Each row is a point on a landscape with many valleys, with its height.
A ball rolls from a point to whichever of its 2 nearest points has the largest drop for the distance, and stops where none of them is lower. Distance is the straight distance between rows; heights are no part of it.
J976 h=2.98: [ 90 150  46 154 166  61 134 186 135 126 158 132 113 154 107 178  73 130
 133 129 121 157 143 118  91 147 150]
J835 h=4.02: [169 105 194 117  95 166 118 102 148 143 158 125  87 144 164  59 131 146
 122 168 128  94 146  99 143 111 153]
J649 h=2.66: [121 114 107 148 150  96  98 176 135  97 155 125 109 143 134 114 134  72
 125  91 114 133 182 132 117 154 108]
J539 h=3.18: [ 68 173  92 134 149 136 130 162 133 126 141 123  94 150 150 148 113  56
 136 120 105  88 169 140 146 116 100]
J227 h=1.46: [151  86 112 152 131  95 117 127 119 130 125 129 136 124  91 111 111 174
 119 129 121 160 121 127  99 175 165]
J163 h=4.75: [161 104 126 102 144  87 109 119 121 172 133 136 106 136 138 124 125 198
 120 148  82 161 131  75  78 171 131]
J938 h=1.97: [167  52 166 143  71 171 163 101 130 183 155 104 104 121 142  61 163 182
 101 157 168 153 151 105  78 106 152]
J415 h=2.90: [133  99 119 156 148 100  94 174 135  73 153 127 121 139 131 108 153  62
 119  79 127 137 185 147 120 148 109]
J684 h=6.64: [157 115 144 116 183 110 125 155 115  80 123 161 120 105 159 143 201 110
 113  78 108 167 149 121  94 114  34]
J82 h=3.27: [151 100 162 152 106 135 101 131 135 109 156 122  95 141 125  62 116 112
 127 135 122  99 164 133 158 147 163]
J236 h=4.15: [169  96 191 127  87 174 131  99 146 129 152 127 109 143 158  59 149 136
 113 156 155 103 156 114 129 102 156]
J566 h=5.45: [119 137  92 146 124  80 146 136 115 111 116 108 159 113  63 162  66 182
 132 140 167 148  73 153 158 142 193]
J301 h=4.25: [ 63 192  97 140 132 157 149 156 112 120  86 136 147 113 136 210 134  80
 148 121 125 102 106 163 163 105  73]
J66 h=3.57: [152 132 172  88 131 137 106 106 131 149 132 137  97 139 175 102 149 146
 123 143  99 117 155  74 119 131 107]
J37 h=2.64: [200  66 126 157 127  87 138 114 130 150 152 102  65 132 104  99  70 199
 146 157  90 138 116 121 129 171 172]
J961 h=2.27: [117 167 112  85 114 100 142  96 132 178 129 104 137 109 109 159  65 150
 154 181 127 114  48 133 174 115 176]
J787 h=6.28: [148 139 158 113 156 136 123 131 117  91 106 156 122 123 157 129 183 102
 122  98 118 129 158 126 125 103  67]
J495 h=1.43: [ 90 161 136 131 102 155 124 117 132 117 105 115 149 122 113 132 111  77
 145 126 146  90 116 163 188 124 139]
J504 h=2.40: [177  40 162 159 132 117  94 134 137  85 181 136 108 144 146  85 184 103
  90 104 120 136 197 121  96 142 133]
J782 h=4.37: [ 72 187 114 139 121 163 148 143 111 118  74 132 173 108 124 213 139  95
 151 117 135 108  80 168 176 107  79]
J484 h=2.65: [168  84 169 150 107 173 156 106 127  79 122 146 147 137 137  92 204 122
  96 103 168 133 178 148  95  86 122]
J901 h=1.13: [ 97 158 131 140 122 148 121 138 125 100  95 128 144 130 123 136 134  74
 138 107 140 101 138 159 172 120 116]
J218 h=2.03: [143  94 107 143 145  79  95 155 125 127 149 128 118 134 120 118 123 133
 124 112  98 160 156 110  91 179 134]
J809 h=1.76: [143 124 104 140 129  78 130 137 123 142 139 110  98 132  97 118  64 161
 143 153 104 137 124 124 141 162 169]
J647 h=3.19: [168  66 140 152 151 108 102 150 130  54 153 141 129 133 139 110 196  74
  98  73 129 147 184 148 102 127  97]
J13 h=4.70: [144 141 163 102 129 161 122  98 128 131  99 145 139 126 149 114 163 134
 124 122 130 128 132 111 115 113  99]
J310 h=2.46: [162  88 172 113 107 170 147  92 128 150 135 135 120 131 166  88 187 169
 101 134 147 150 167  90  71 103 114]
J31 h=2.93: [139 141 140 107 160 105 119 165 128  89 169 137  77 149 183 124 161  59
 118 100  96  99 198 115 147 104  69]
J672 h=1.69: [169  53 164 152  65 175 165 100 137 174 155  97 109 115 130  53 149 172
 109 157 181 141 139 126  90 105 165]
J917 h=2.77: [ 99 152 115 128 152 117 115 174 137 108 173 123  75 161 163 119 127  54
 127 108 100  92 192 128 144 118  94]
J311 h=1.79: [124 131 162 105  88 151 136  87 159 154 140  99 141 100  96  97  86 111
 161 165 158  78  57 160 182 117 178]
J476 h=1.15: [168  54 146 158  90 156 152  99 138 153 136 105 120 110  90  64 122 182
 118 150 168 139 111 143  95 139 176]
J323 h=4.54: [139 131 156 119 125 150 111 112 127 117 109 142 131 132 141 103 153 116
 126 119 131 118 144 123 133 125 118]
J715 h=2.35: [144 111 176 103  74 185 158  84 164 173 139 109 150 110 121  70 135 139
 144 155 199 110  84 144 125  87 159]
J955 h=1.60: [155 106 103 142 136  75 123 134 118 144 136 120 108 130  99 121  83 175
 133 147 103 153 125 118 120 171 166]
J176 h=6.38: [167 117 159 119 187 126 145 151 108  69 117 176 128  91 150 145 214 122
 106  87 113 169 142 135  93  97  28]
J549 h=2.51: [195  60 147 151 106 131 142 102 139 158 145 103  76 122 108  70  93 192
 136 165 122 124 107 124 117 155 174]
J464 h=5.08: [125 165 141 107 147 154 130 120 113 127  76 151 157 112 144 156 162 137
 132 108 116 138 105 114 123 114  71]
J184 h=3.38: [162  53 137 166 156 124 110 148 124  53 138 146 153 121 121 119 211  95
  92  64 132 169 162 156  80 125  88]
J565 h=2.53: [ 62 185  88 135 118 136 144 144 117 126  92 122 160 126 116 195 106  98
 145 123 137 107  98 152 163 125 122]
J731 h=2.44: [177  53 164 158 129 134 116 122 131  68 156 147 126 143 141  90 200  99
  90  96 140 132 193 135  94 116 129]
J674 h=4.58: [120 151 150 118 119 182 144 108 130 124  74 140 197 115 112 145 158 147
 132 109 160 132  75 145 130 109 103]
J804 h=5.66: [159  63 130 137 171 107 101 146 124  91 146 141 142 115 140 138 204 122
  92  67 104 192 147 111  55 145  63]
J962 h=4.53: [152 129  94 112 149  60 120 131 110 163 127 134 121 134 120 149  97 203
 124 149  95 175 111  91 101 159 153]
J954 h=3.08: [164  81 143 148 143 104  99 159 132  57 165 135 115 144 147  99 177  61
 105  81 124 125 198 144 126 129 109]
J264 h=1.34: [174  43 150 163  72 169 171 101 141 172 148  90 107 103 101  54 128 182
 117 155 181 142 112 144  91 121 177]
J881 h=3.06: [ 63 182  88 119 113 130 145 125 129 161 144 102 110 132 131 159  58  93
 150 169 105  85 116 144 174 124 157]
J550 h=2.70: [ 74 164  42 159 160  72 146 178 133 122 153 133 112 156 100 188  63 134
 135 142 133 143 133 128 105 136 164]
J840 h=2.56: [106 154 113 121 128 114 113 140 124 142 127 119 110 138 130 122 100 110
 137 132 105 112 144 115 144 149 135]
J385 h=5.06: [102 170 105 106 119 111 128 122 123 157 112 120 131 128 122 147  84 130
 142 150 114 117 101 121 154 138 150]
J521 h=4.07: [103 163  57 151 160  51 149 148 113 137 150 117  96 137  96 193  39 189
 137 168 149 174 110 128 149 109 182]
J407 h=6.12: [169 123 172 115 178 149 156 129 111  87 109 175 132  95 156 141 220 146
 105  92 118 169 142 121  81  90  36]
J239 h=2.97: [153 103 174 117  70 195 167  88 147 158 133 117 150 122 142  71 165 146
 119 141 198 133 130 131 105  75 143]
J972 h=5.94: [148  85 140 154 133 121  96 137 127  90 135 134 130 137 123  91 158 105
 112  97 130 134 171 138 114 153 132]
J348 h=1.95: [122 152 134  90 104 125 137  91 142 167 120 110 152 105 102 134  82 140
 154 167 142 105  47 141 166 123 172]
J152 h=2.24: [173  63 167 152  96 155 126 107 139 144 152 119  94 130 121  55 127 162
 117 156 139 123 140 122 114 143 165]
J746 h=3.56: [ 68 178  77 127 151 121 134 163 125 137 125 129 108 144 145 168 105  83
 139 124 105 109 145 125 128 127 102]
J643 h=1.72: [163  90  92 154 146  51 119 141 116 142 149 121 106 131  98 136  82 183
 129 141  96 176 131 118 105 175 168]
J493 h=0.92: [157  93 149 128  94 157 146  94 147 155 124 109 138 109  94  75 112 170
 129 153 169 128  89 141 112 132 172]
J567 h=5.46: [138 139 125 104 124 112 119 112 123 160 113 126 127 127 118 119 100 164
 133 152 112 133 104 108 126 151 150]
J737 h=2.25: [171  31 139 174 136  93  83 145 137 122 184 123  97 131 118  95 140 123
 106 117  92 153 177 118  90 183 145]
J973 h=2.50: [178  55 168 155 117 153 144 110 127  76 152 146 128 143 147  89 210 115
  86 104 153 133 197 132  81  96 129]
J451 h=5.14: [139 151 147  76 118 147 127  86 132 181 105 133 141 123 141 124 124 165
 133 154 120 130  86  93 116 124 124]
J680 h=1.94: [ 82 168 115 156 145 145 140 175 119  81  96 137 130 123 128 170 150  50
 136  99 139 100 146 185 168  99  72]
J652 h=3.00: [104 162 114 113 142 117 111 145 121 137 120 130 109 138 149 134 122  99
 136 120 100 115 151 108 134 137 106]
J144 h=1.33: [107 137 154 123  93 169 140 101 148 116  98 112 193 112  82 125 120 118
 145 123 191  99  64 177 165 127 156]
J916 h=2.31: [179  25 164 181 121 115  93 136 138 121 189 123  80 136 126  71 138 140
 108 133  99 133 179 117 105 171 158]
J646 h=1.92: [ 39 185  35 155 151 115 161 162 131 115 136 139 126 152 112 229  72 118
 135 151 148 112 113 142 120 116 157]
J819 h=6.00: [132 154 140 119 172 125 131 160 110  89 100 159 122 107 152 154 179  92
 125  93 112 139 146 136 128 102  40]
J779 h=5.70: [112 134 108 142 142 120 117 155 116  99  92 140 162 126 112 145 145 127
 129  87 131 148 123 135 115 152 110]
J535 h=4.06: [163 101 174 123  92 190 172  92 130 128 125 134 147 129 154  88 194 146
 104 121 180 144 163 126  90  73 118]
J240 h=1.73: [ 99 163 132  93 101 140 136  91 139 163 114 113 169 109 113 152  95 116
 155 156 143  97  52 146 175 119 155]
J723 h=3.02: [124 165 160  97 122 154 114 104 126 133 117 132 117 133 163 121 139  89
 133 134 109  91 144 116 168 105 106]
J627 h=5.81: [151 140 161 104 164 158 142 114 114 114  92 164 141 108 157 139 197 153
 117  98 118 157 131 106  89 102  51]
J368 h=1.56: [101 158 148  97  97 163 136  85 145 153 104 120 186 110 112 146 118 111
 153 140 160  96  53 156 171 110 138]
J222 h=4.30: [133 168 162 113 137 156 131 117 119 106  94 149 131 118 157 145 167  86
 132 115 120 104 142 143 163  86  73]
J425 h=5.54: [138 122 128 123 123 119 113 118 124 138 111 131 135 128 113 107 118 151
 127 130 124 137 122 117 119 156 146]
J907 h=2.26: [148  71 123 181 128  88  93 165 135 106 181 113  94 136 105  84 102 105
 129 115 102 134 181 138 126 183 159]
J317 h=4.86: [152 105 129  95 158  96 103 123 120 156 129 143 122 129 153 132 156 181
 115 121  85 168 140  66  62 166 100]
J655 h=2.21: [164  60 172 134  90 167 151  98 130 165 152 122 107 131 157  73 178 175
  96 148 154 149 171  94  71 107 137]
J699 h=4.71: [139 138 184 122  94 210 172  91 147 115  95 138 194 118 119 120 181 125
 133 115 197 122 104 174 136  63 103]
J257 h=2.99: [ 84 167 108 128 157 133 128 167 131 110 152 128  82 152 164 137 131  45
 131 112 105  85 183 141 152 103  81]
J17 h=2.71: [159 111 149 108 160  96 108 162 133  81 177 135  84 147 181 116 173  74
 111  95  98 116 198 108 129 119  73]
J333 h=4.45: [174 107  93 132 152  58 133 114 106 152 128 124 122 123  95 149  84 237
 121 157 121 191  85 116 114 142 178]
J394 h=3.23: [ 61 185  76 122 133 123 145 138 129 162 151 111  93 148 138 162  60  99
 142 166  94  92 133 131 151 126 147]
J262 h=2.00: [170  66 175 148  77 176 148  99 145 152 152 109 105 125 129  47 137 157
 117 161 173 122 137 129 110 113 171]
J217 h=2.19: [122 143 125 126 117 111 114 137 130 152 148 109  86 138 125 100  78 124
 143 152  92 105 141 117 160 152 154]
J194 h=1.98: [139 131 116 139 119  95 129 137 129 148 152 103  76 135 107 104  58 143
 148 158  92 112 130 126 160 159 166]
J485 h=5.72: [117 171 108  86 154 105 118 131 109 159 101 144 127 128 156 165 130 148
 133 122  88 146 120  78 106 140  88]
J801 h=2.69: [155  85 159 109 128 155 138  94 122 161 132 140 124 125 157 103 185 189
 100 125 128 168 153  77  50 124 103]
J886 h=5.80: [100 133  93 160 138 115 122 170 116  84  92 134 175 127  95 156 139 123
 131  79 141 148 118 147 121 155 119]
J850 h=1.44: [ 98 165 140 147 125 156 130 143 122  83  90 132 146 125 124 151 151  59
 138 104 144  95 141 181 183 102  96]
J997 h=2.54: [167  85 151 119 153  95  93 153 136  90 183 132  92 143 175 105 175  91
 106  99  97 131 197  99 113 138  91]
J96 h=2.63: [101 179 105  83 113 108 140 102 126 186 131 107 125 117 130 163  66 135
 153 183 107 109  72 123 174 117 162]
J876 h=1.45: [102 147 163 105  93 180 145  83 154 143 104 121 201 111 100 139 133 111
 155 129 185  92  44 171 168 104 137]
J62 h=4.33: [149 120 167 114 103 196 164  90 133 141 106 137 167 121 140 100 182 158
 114 115 173 150 129 128  91  83 103]
J724 h=1.23: [ 55 189  55 134 136 108 154 147 121 139 127 125 127 142 118 206  69 119
 139 155 131 114 110 136 142 121 155]
J675 h=4.85: [106 171 130  95 114 141 120 105 128 160 110 122 133 126 139 139 106 109
 142 148 112 103 103 120 163 125 130]
J967 h=4.39: [147 142  84 123 150  60 132 126 103 148 118 128 140 124  96 172  81 228
 120 154 139 188  71 113 133 128 178]
J446 h=2.61: [ 75 169  99 155 164 138 152 198 119  83 108 150 111 116 135 188 152  47
 137 104 133 108 144 184 148  89  43]
J501 h=5.32: [116 176 119  82 135 121 123 111 114 166  94 139 143 126 147 160 121 148
 135 137 101 133  98  88 126 132 109]
J95 h=2.59: [206  56 133 154 118 107 145 100 134 158 149 101  68 125 106  87  81 206
 140 163 106 133 104 122 119 161 173]
J937 h=4.74: [105 134  73 137 168  83 113 193 135 111 147 130 115 142 137 153 127  85
 129  90 111 152 157 118  88 150  85]
J543 h=4.28: [160 108 185 129  88 177 127  94 146 117 139 127 123 137 137  61 142 117
 122 146 165  97 144 135 148 104 161]
J953 h=3.24: [ 78 171  90 129 112 109 153 127 130 145 143  95 113 124  99 155  40 113
 152 172 123  94 101 155 181 128 180]
J478 h=5.05: [107 135  83 138 169  98 118 193 129  95 128 136 124 131 138 156 146  81
 130  79 118 152 149 128  98 140  68]
J193 h=6.32: [113 156  70 126 149  74 126 156 107 132 109 140 154 134 110 177 104 171
 128 119 120 168 104 103 110 148 144]
J97 h=4.65: [119 150 131 113 120 172 150 112 128 130  79 134 212 117  98 154 145 175
 130 110 162 142  51 139 120 123 124]
J978 h=2.72: [134 157 177  89 109 172 119  83 136 148 117 134 131 130 160 112 140 104
 137 146 126  92 122 115 161  97 117]
J613 h=5.92: [154  84 147 138 140 121  96 131 126  99 140 140 122 136 141  95 170 114
 110 102 122 140 171 119 100 146 117]
J207 h=3.58: [101 175 115 108 156 122 122 148 115 131 110 138 108 128 162 157 140  86
 137 111  97 118 149 113 135 118  69]
J722 h=2.41: [ 56 173  38 161 162  88 154 168 135 116 151 137 111 157  99 208  57 130
 134 152 144 129 127 134 113 123 169]
J743 h=3.22: [142 105 160 159  99 142 109 125 136 103 147 111 105 131 105  60 101 103
 132 137 135  92 150 148 173 147 173]
J86 h=3.01: [139 121 157 148 119 149 114 126 130  68 112 138 139 138 123  97 160  78
 122  99 151 104 167 163 157 118 131]
J474 h=2.36: [132 153 168  81 102 164 120  79 145 172 124 126 130 124 149 107 120 122
 145 162 126  96  93 113 158 106 134]
J487 h=2.73: [ 61 183 102 128 107 152 142 125 124 132  97 115 161 119 126 186 106  82
 152 132 137  94  92 163 182 119 121]
J492 h=5.48: [106 148  86 149 125  74 150 143 109 104 124 104 161 111  59 188  60 188
 132 143 187 151  63 156 172 130 196]
J336 h=1.93: [128 134 166  93  91 163 135  80 159 164 130 113 151 107 109  99 105 119
 156 161 162  89  61 148 163 108 165]
J108 h=6.45: [140 120 119 115 135 136 129 112 116 140  96 142 169 124 115 127 146 188
 115 118 128 164  99 104  81 146 126]
J448 h=3.20: [ 57 167  75 158 166 142 146 191 134  96 122 141 105 139 135 185 130  44
 138 106 131  98 147 170 129 106  67]
J856 h=1.55: [ 90 158 139 125  94 152 125 110 139 129 122 105 140 120 110 120  92  78
 148 143 140  80 107 162 198 125 158]
J895 h=4.55: [ 92 185 140 115 118 167 131 109 121 130 107 127 132 121 163 162 136  57
 146 135 114  82 131 158 195  87  91]
J831 h=4.76: [ 95 176 132  95 107 152 121  99 128 160 117 117 131 124 149 143 106  88
 148 151 108  87 107 130 183 113 128]
J469 h=4.20: [111 163  59 140 156  50 136 154 107 140 134 128 122 135  99 192  63 197
 130 153 142 181 101 115 138 122 176]
J109 h=4.63: [148 131 100 101 154  64 111 137 112 167 130 137 112 137 138 147 111 188
 127 144  79 170 129  75  88 166 129]
J628 h=5.43: [153  83 117 123 185 103 110 158 119  97 135 147 145 105 146 154 198 135
 103  65  95 200 129  99  53 147  46]
J616 h=3.93: [ 71 169  64 134 161 107 135 179 132 126 128 135 112 148 137 176 108  88
 138 111 114 121 144 124 106 132 100]
J38 h=2.32: [144  86 133 174 124  99  94 169 137 110 192 111  75 144 120  73  98 104
 130 121  94 114 185 133 142 172 153]
J269 h=3.67: [141  86 145 164 140 169 137 131 119  70  96 148 182 119 105 119 205 139
 103  74 157 160 135 162  88 115  99]
J315 h=4.48: [170 104 102 123 145  70 126 116 112 159 126 130 124 127 104 139 100 223
 118 153 107 181  98 103  97 156 165]
J979 h=4.46: [ 95 181 140 127 122 173 144 127 119 120  68 142 191 105 121 191 152 115
 147 114 140 115  70 159 167 103  78]
J253 h=5.86: [161  64 139 138 151 100  85 142 130 105 163 133 117 132 144 109 175 113
 102  95 106 158 177 108  81 159 104]
J73 h=3.90: [160 127 191  96 106 158 111  98 143 155 152 129  87 144 172  78 133 142
 126 166 111  93 145  85 147 114 136]
J378 h=1.36: [152  68 133 159 117 130 116 115 126 126 125 129 139 122  92  86 133 161
 110 123 139 150 129 135  95 165 163]
J189 h=3.09: [125 120 153 161 110 152 115 130 134  65 109 127 149 135 103  93 144  74
 126  99 165  97 158 177 170 129 147]
J777 h=2.18: [162  42 116 190 133  77  90 159 134 111 182 115 107 126  95  99 112 116
 117 110  97 158 173 139 102 193 158]
J468 h=5.21: [145 100 111 118 179 104 109 151 112 111 122 150 148 113 144 154 182 150
 110  76  93 191 126  90  55 152  63]
J619 h=3.31: [142 120 159 140 111 131  98 136 133 116 159 123  88 147 141  72 117 104
 126 133 107  93 171 119 163 140 149]
J686 h=5.33: [146 140 144  86 113 131 125  93 136 177 117 121 124 123 127 110 100 166
 137 168 118 122  86 106 131 134 151]
J121 h=2.43: [139 102 134 148 137  99  88 171 140 108 188 119  82 150 143  86 124  87
 123 110  96 116 196 119 136 158 128]
J220 h=4.52: [134 122 150 115 101 184 150  94 142 146  99 126 181 117 110 104 150 162
 125 122 179 137  89 141 107 110 132]
J622 h=2.91: [ 42 186  79 128 114 146 150 127 129 145 131 106 132 131 134 184  73  78
 150 159 124  81 111 162 174 121 147]
J431 h=2.92: [158 113 164 140 126 154 125 119 127  68 111 149 141 137 136 100 182  93
 115  99 150 114 168 154 136 103 115]
J802 h=4.61: [129 135 170 109  93 203 164  87 151 143 102 128 194 118 119 112 164 140
 137 119 196 126  84 157 124  81 116]
J139 h=4.47: [141 115 153 121 106 187 148  95 135 140 101 131 172 121 121  98 167 165
 115 116 170 149 113 132  92 108 120]
J466 h=1.67: [110 139 154 118  87 152 127  99 147 136 135  99 135 109 100  98  82  95
 154 157 147  76  84 160 198 125 175]
J677 h=1.21: [126 112 151 138  94 167 140 102 145 116 105 112 180 113  78  97 122 139
 128 124 193 117  84 169 137 136 166]
J547 h=6.42: [133 131 106 118 139 110 123 125 112 137  96 143 168 126 110 143 131 186
 118 118 120 164  97 106  93 153 134]
J361 h=6.39: [130 141  85 119 145  89 127 135 105 134 100 143 173 128 105 165 116 202
 117 124 126 176  83 103 104 146 150]
J893 h=2.09: [135 122 172  92  83 173 149  78 170 176 139 112 153 105 111  85 117 130
 157 163 182  93  57 148 143  93 163]
J384 h=3.25: [115 162 151 108 113 144 106 121 129 141 143 119  96 141 157 104 115  87
 134 142  99  82 153 117 179 118 130]
J612 h=2.80: [ 55 179 101 122 100 148 146 115 127 141 114 106 160 117 123 185  87  78
 155 147 140  84  87 170 193 122 142]
J79 h=4.51: [111 166 154 120 121 182 143 112 127 120  70 143 192 110 119 165 159 125
 142 112 149 119  74 155 155 100  86]
J941 h=3.76: [ 73 182  56 138 145  82 161 136 122 145 150 112 102 139 103 202  33 158
 139 184 141 134 101 139 159 103 186]
J807 h=4.34: [ 79 150  51 149 172  94 132 200 145 110 148 136 113 153 126 176 107  81
 136 102 122 136 146 128  82 141  97]
J600 h=5.41: [127 137  95 135 125  83 137 129 115 128 112 116 152 118  79 151  76 179
 129 144 147 149  81 138 145 149 183]
J586 h=3.54: [148  70 137 166 153 144 120 145 121  58 114 148 169 119 110 121 210 118
  99  63 141 169 148 159  84 125  89]
J125 h=5.35: [118 153  85 128 133  75 134 137 115 140 116 120 137 129  97 155  75 170
 132 148 129 150  98 123 139 147 172]
J453 h=4.64: [102 177 154  93 107 169 124  85 130 153 113 127 142 119 161 146 129  75
 150 147 116  84 106 138 191  92 110]
J91 h=3.62: [165 107 183 115  71 193 182  89 137 140 137 125 144 131 163  79 183 137
 112 135 191 133 158 123 103  58 128]
J630 h=2.60: [122 132 130 129 143 105 100 173 137 104 182 121  76 158 163 101 131  68
 122 105  96  99 200 118 143 131 105]
J410 h=4.38: [147 118 171 127  98 162 115 102 141 124 130 125 123 132 127  72 128 119
 127 142 148 101 135 131 150 125 157]
J827 h=3.53: [ 78 180  70 121 127  84 161 124 116 150 141 101 127 118  99 205  41 156
 143 183 155 131  68 148 182 100 189]
J700 h=3.97: [112 177 137 108 147 140 125 133 116 123 106 142 112 124 166 152 152  81
 136 114 103 106 150 123 155 101  68]
J727 h=5.59: [116 149 111 131 168 114 123 177 115  94 102 152 130 116 141 162 165  93
 131  81 113 148 138 132 113 121  49]
J878 h=5.00: [146 104 122 106 167 100 104 133 115 135 125 148 136 121 153 141 171 164
 113  97  89 179 136  76  56 159  80]
J783 h=5.60: [125 117 109 142 132 115 112 137 119 113 104 134 157 127 102 124 129 142
 123 104 129 148 122 129 110 164 139]
J292 h=3.37: [ 80 173  84 119 115  96 162 119 125 150 142  92 125 114  97 181  37 133
 151 180 139 107  74 157 187 113 186]
J174 h=3.94: [ 46 189  70 138 144 145 148 152 125 135 118 128 117 139 146 193 103  70
 145 136 116  89 132 149 142 112 103]
J416 h=2.42: [177  59 142 164 124  98 105 137 133 139 170 116  73 135 117  81 101 159
 131 143  84 132 155 116 120 182 158]
J255 h=5.91: [ 85 156  87 159 133 123 136 177 114  87  85 134 180 127  90 183 131 127
 138  85 151 139 101 151 136 150 119]
J861 h=2.11: [125 148 161  92  97 162 124  83 147 162 122 120 142 119 128 106 111 115
 148 157 141  93  83 132 167 113 148]
J704 h=1.96: [ 67 178  73 137 131 112 143 153 120 131 111 123 138 137 114 181  91 109
 141 131 129 116 117 135 143 136 139]
J377 h=6.19: [107 158  81 118 150  81 122 156 115 143 116 136 132 138 126 165 105 145
 132 122 106 152 125 101 107 152 126]
J664 h=4.44: [137 130 159 121 111 149 108 111 133 122 122 128 122 134 132  90 130 112
 127 132 131 106 142 125 150 131 142]
J977 h=5.79: [165  62 140 132 165 105  96 141 130  89 156 140 124 124 151 122 198 106
  95  79 106 170 169 112  72 141  77]
J340 h=2.30: [125 110  99 142 149  87  99 168 129 118 149 125 116 139 126 121 124 104
 127 103 104 149 166 118 101 168 122]
J413 h=5.25: [102 173  81 113 134  85 135 135 114 152 113 124 137 133 112 173  77 158
 134 151 120 141  97 114 142 135 158]
J818 h=4.31: [123 165  69 117 153  59 130 139 100 148 118 135 145 130 107 191  85 216
 123 148 136 187  79 102 137 123 170]
J209 h=2.62: [149 101 170 116  69 190 163  89 156 160 135 109 156 114 121  67 150 145
 129 143 206 124 107 144 114  87 156]
J999 h=5.01: [124 165 120  95 133 134 127 112 117 151  82 144 168 121 129 158 130 164
 133 125 119 143  82 100 117 130 112]
J491 h=1.27: [155  54 143 164  99 155 138 102 132 137 131 119 135 118  90  71 140 169
 107 133 163 148 130 145  89 147 170]
J689 h=3.75: [151 138 180  85 120 145 104 105 135 156 145 133  84 142 180  93 138 141
 126 155  93  99 154  74 142 124 118]
J203 h=1.83: [159  78 102 148 147  63 102 146 123 142 152 127 114 131 110 126 110 164
 122 128  88 174 143 109  85 186 150]
J179 h=2.39: [175  85 162 137  97 149 131 101 146 154 143 109  92 121 114  61 100 166
 136 166 136 112 109 126 131 143 171]
J952 h=2.45: [176  64 161 135 143 103  91 146 138  82 187 136  96 148 169  94 179  93
  98 102 106 125 202 107 111 136 113]
J959 h=2.79: [169  99 174 141 114 165 137 109 131  74 124 147 137 142 143  87 189 106
 105 110 160 113 176 146 121  94 129]
J61 h=2.37: [179  23 167 174 125 120  91 132 139 104 193 132  97 141 139  78 170 120
  92 121 113 135 194 115  95 151 149]
J657 h=3.45: [ 63 193  72 107 141 120 142 138 124 169 138 122 101 147 154 179  79 103
 141 160  89 100 132 114 136 122 125]
J568 h=2.89: [156  98 157 103 141 139 116 103 125 147 129 146 119 128 161 107 172 170
 109 124 112 154 154  79  69 139 101]
J698 h=4.12: [ 53 194  85 134 134 156 149 146 118 134 100 130 132 122 152 204 119  69
 147 134 118  91 118 160 161 103  82]
J98 h=4.13: [ 84 189  95  95 158 120 130 143 115 160 118 135 100 134 174 178 120  96
 140 131  83 113 141  96 127 119  73]
J806 h=4.73: [107 158 108 121 121 142 144 131 117 119  80 131 212 120  91 181 128 174
 132 110 159 138  45 136 140 133 139]
J688 h=3.15: [129 109 154 162 103 146 109 125 134  83 128 118 132 131 100  73 118  88
 127 117 156  97 155 163 169 142 167]
J49 h=5.99: [117 154  97 103 157  88 113 151 115 147 118 139 122 135 149 155 126 138
 132 115  89 150 136  81  96 152  98]
J583 h=4.49: [113 178 153 117 127 162 131 116 119 111 105 138 128 123 160 150 152  58
 138 128 117  84 144 156 189  81  86]
J691 h=3.35: [126 142 156 128 113 132 101 140 132 118 164 120  82 151 156  84 117  89
 127 134  97  82 177 117 176 126 138]
J768 h=4.81: [118 169 133 100 133 156 133 109 119 143  75 147 175 115 133 162 147 151
 136 116 123 136  81 112 124 116  93]
J118 h=3.92: [ 94 167  61 150 153  64 162 139 119 138 155 106  88 136  94 190  26 173
 143 179 143 148 107 140 161 106 187]
J241 h=3.21: [148 128 153  92 150 128 107 115 122 141 120 145 115 130 166 118 160 149
 120 120 101 141 152  79  94 139  91]
J48 h=5.44: [134 159 142 110 167 149 135 134 108 115  81 162 150 103 147 160 180 145
 129  95 108 155 112 111 108 111  47]
J11 h=4.90: [142 141 152  91 127 152 121  96 127 154 100 143 140 126 148 119 148 158
 125 131 122 136 115  96 105 126 108]
J454 h=3.84: [ 75 195  76 101 146 111 138 141 115 171 117 131 110 140 158 188  96 116
 141 147  90 117 123  99 128 123 109]
J201 h=2.52: [179  82 126 143 130  80 116 135 130 157 161 114  68 138 121 101  85 181
 139 154  74 139 142 105 122 178 156]
J530 h=1.09: [141 104 149 135  96 155 137 100 145 131 116 111 154 108  82  82 109 150
 131 141 175 116  90 157 133 140 175]
J44 h=2.38: [175  50 160 164 119 117  97 133 135 131 174 123  78 137 128  70 127 150
 119 142  97 126 168 112 116 170 155]

Where does a ball stop that starts at each point below?
J377 -> J768
J743 -> J916
J684 -> J777
J787 -> J955
J79 -> J777
J876 -> J493
J802 -> J901
J600 -> J955
J176 -> J768
J917 -> J777
J807 -> J777
J454 -> J724
J801 -> J672
J311 -> J901
J583 -> J955
J543 -> J672
J612 -> J724
J98 -> J955
J37 -> J916

Call two points neighbours if one is among the 2 nearest of the other. Go from one point of each pair to the other, from neighbour to neighbour, staying as low as possible. Name the highest point that can't be avoided.
J493 / J777 -> J37
J901 / J916 -> J691
J724 / J476 -> J98
J901 / J768 -> J684
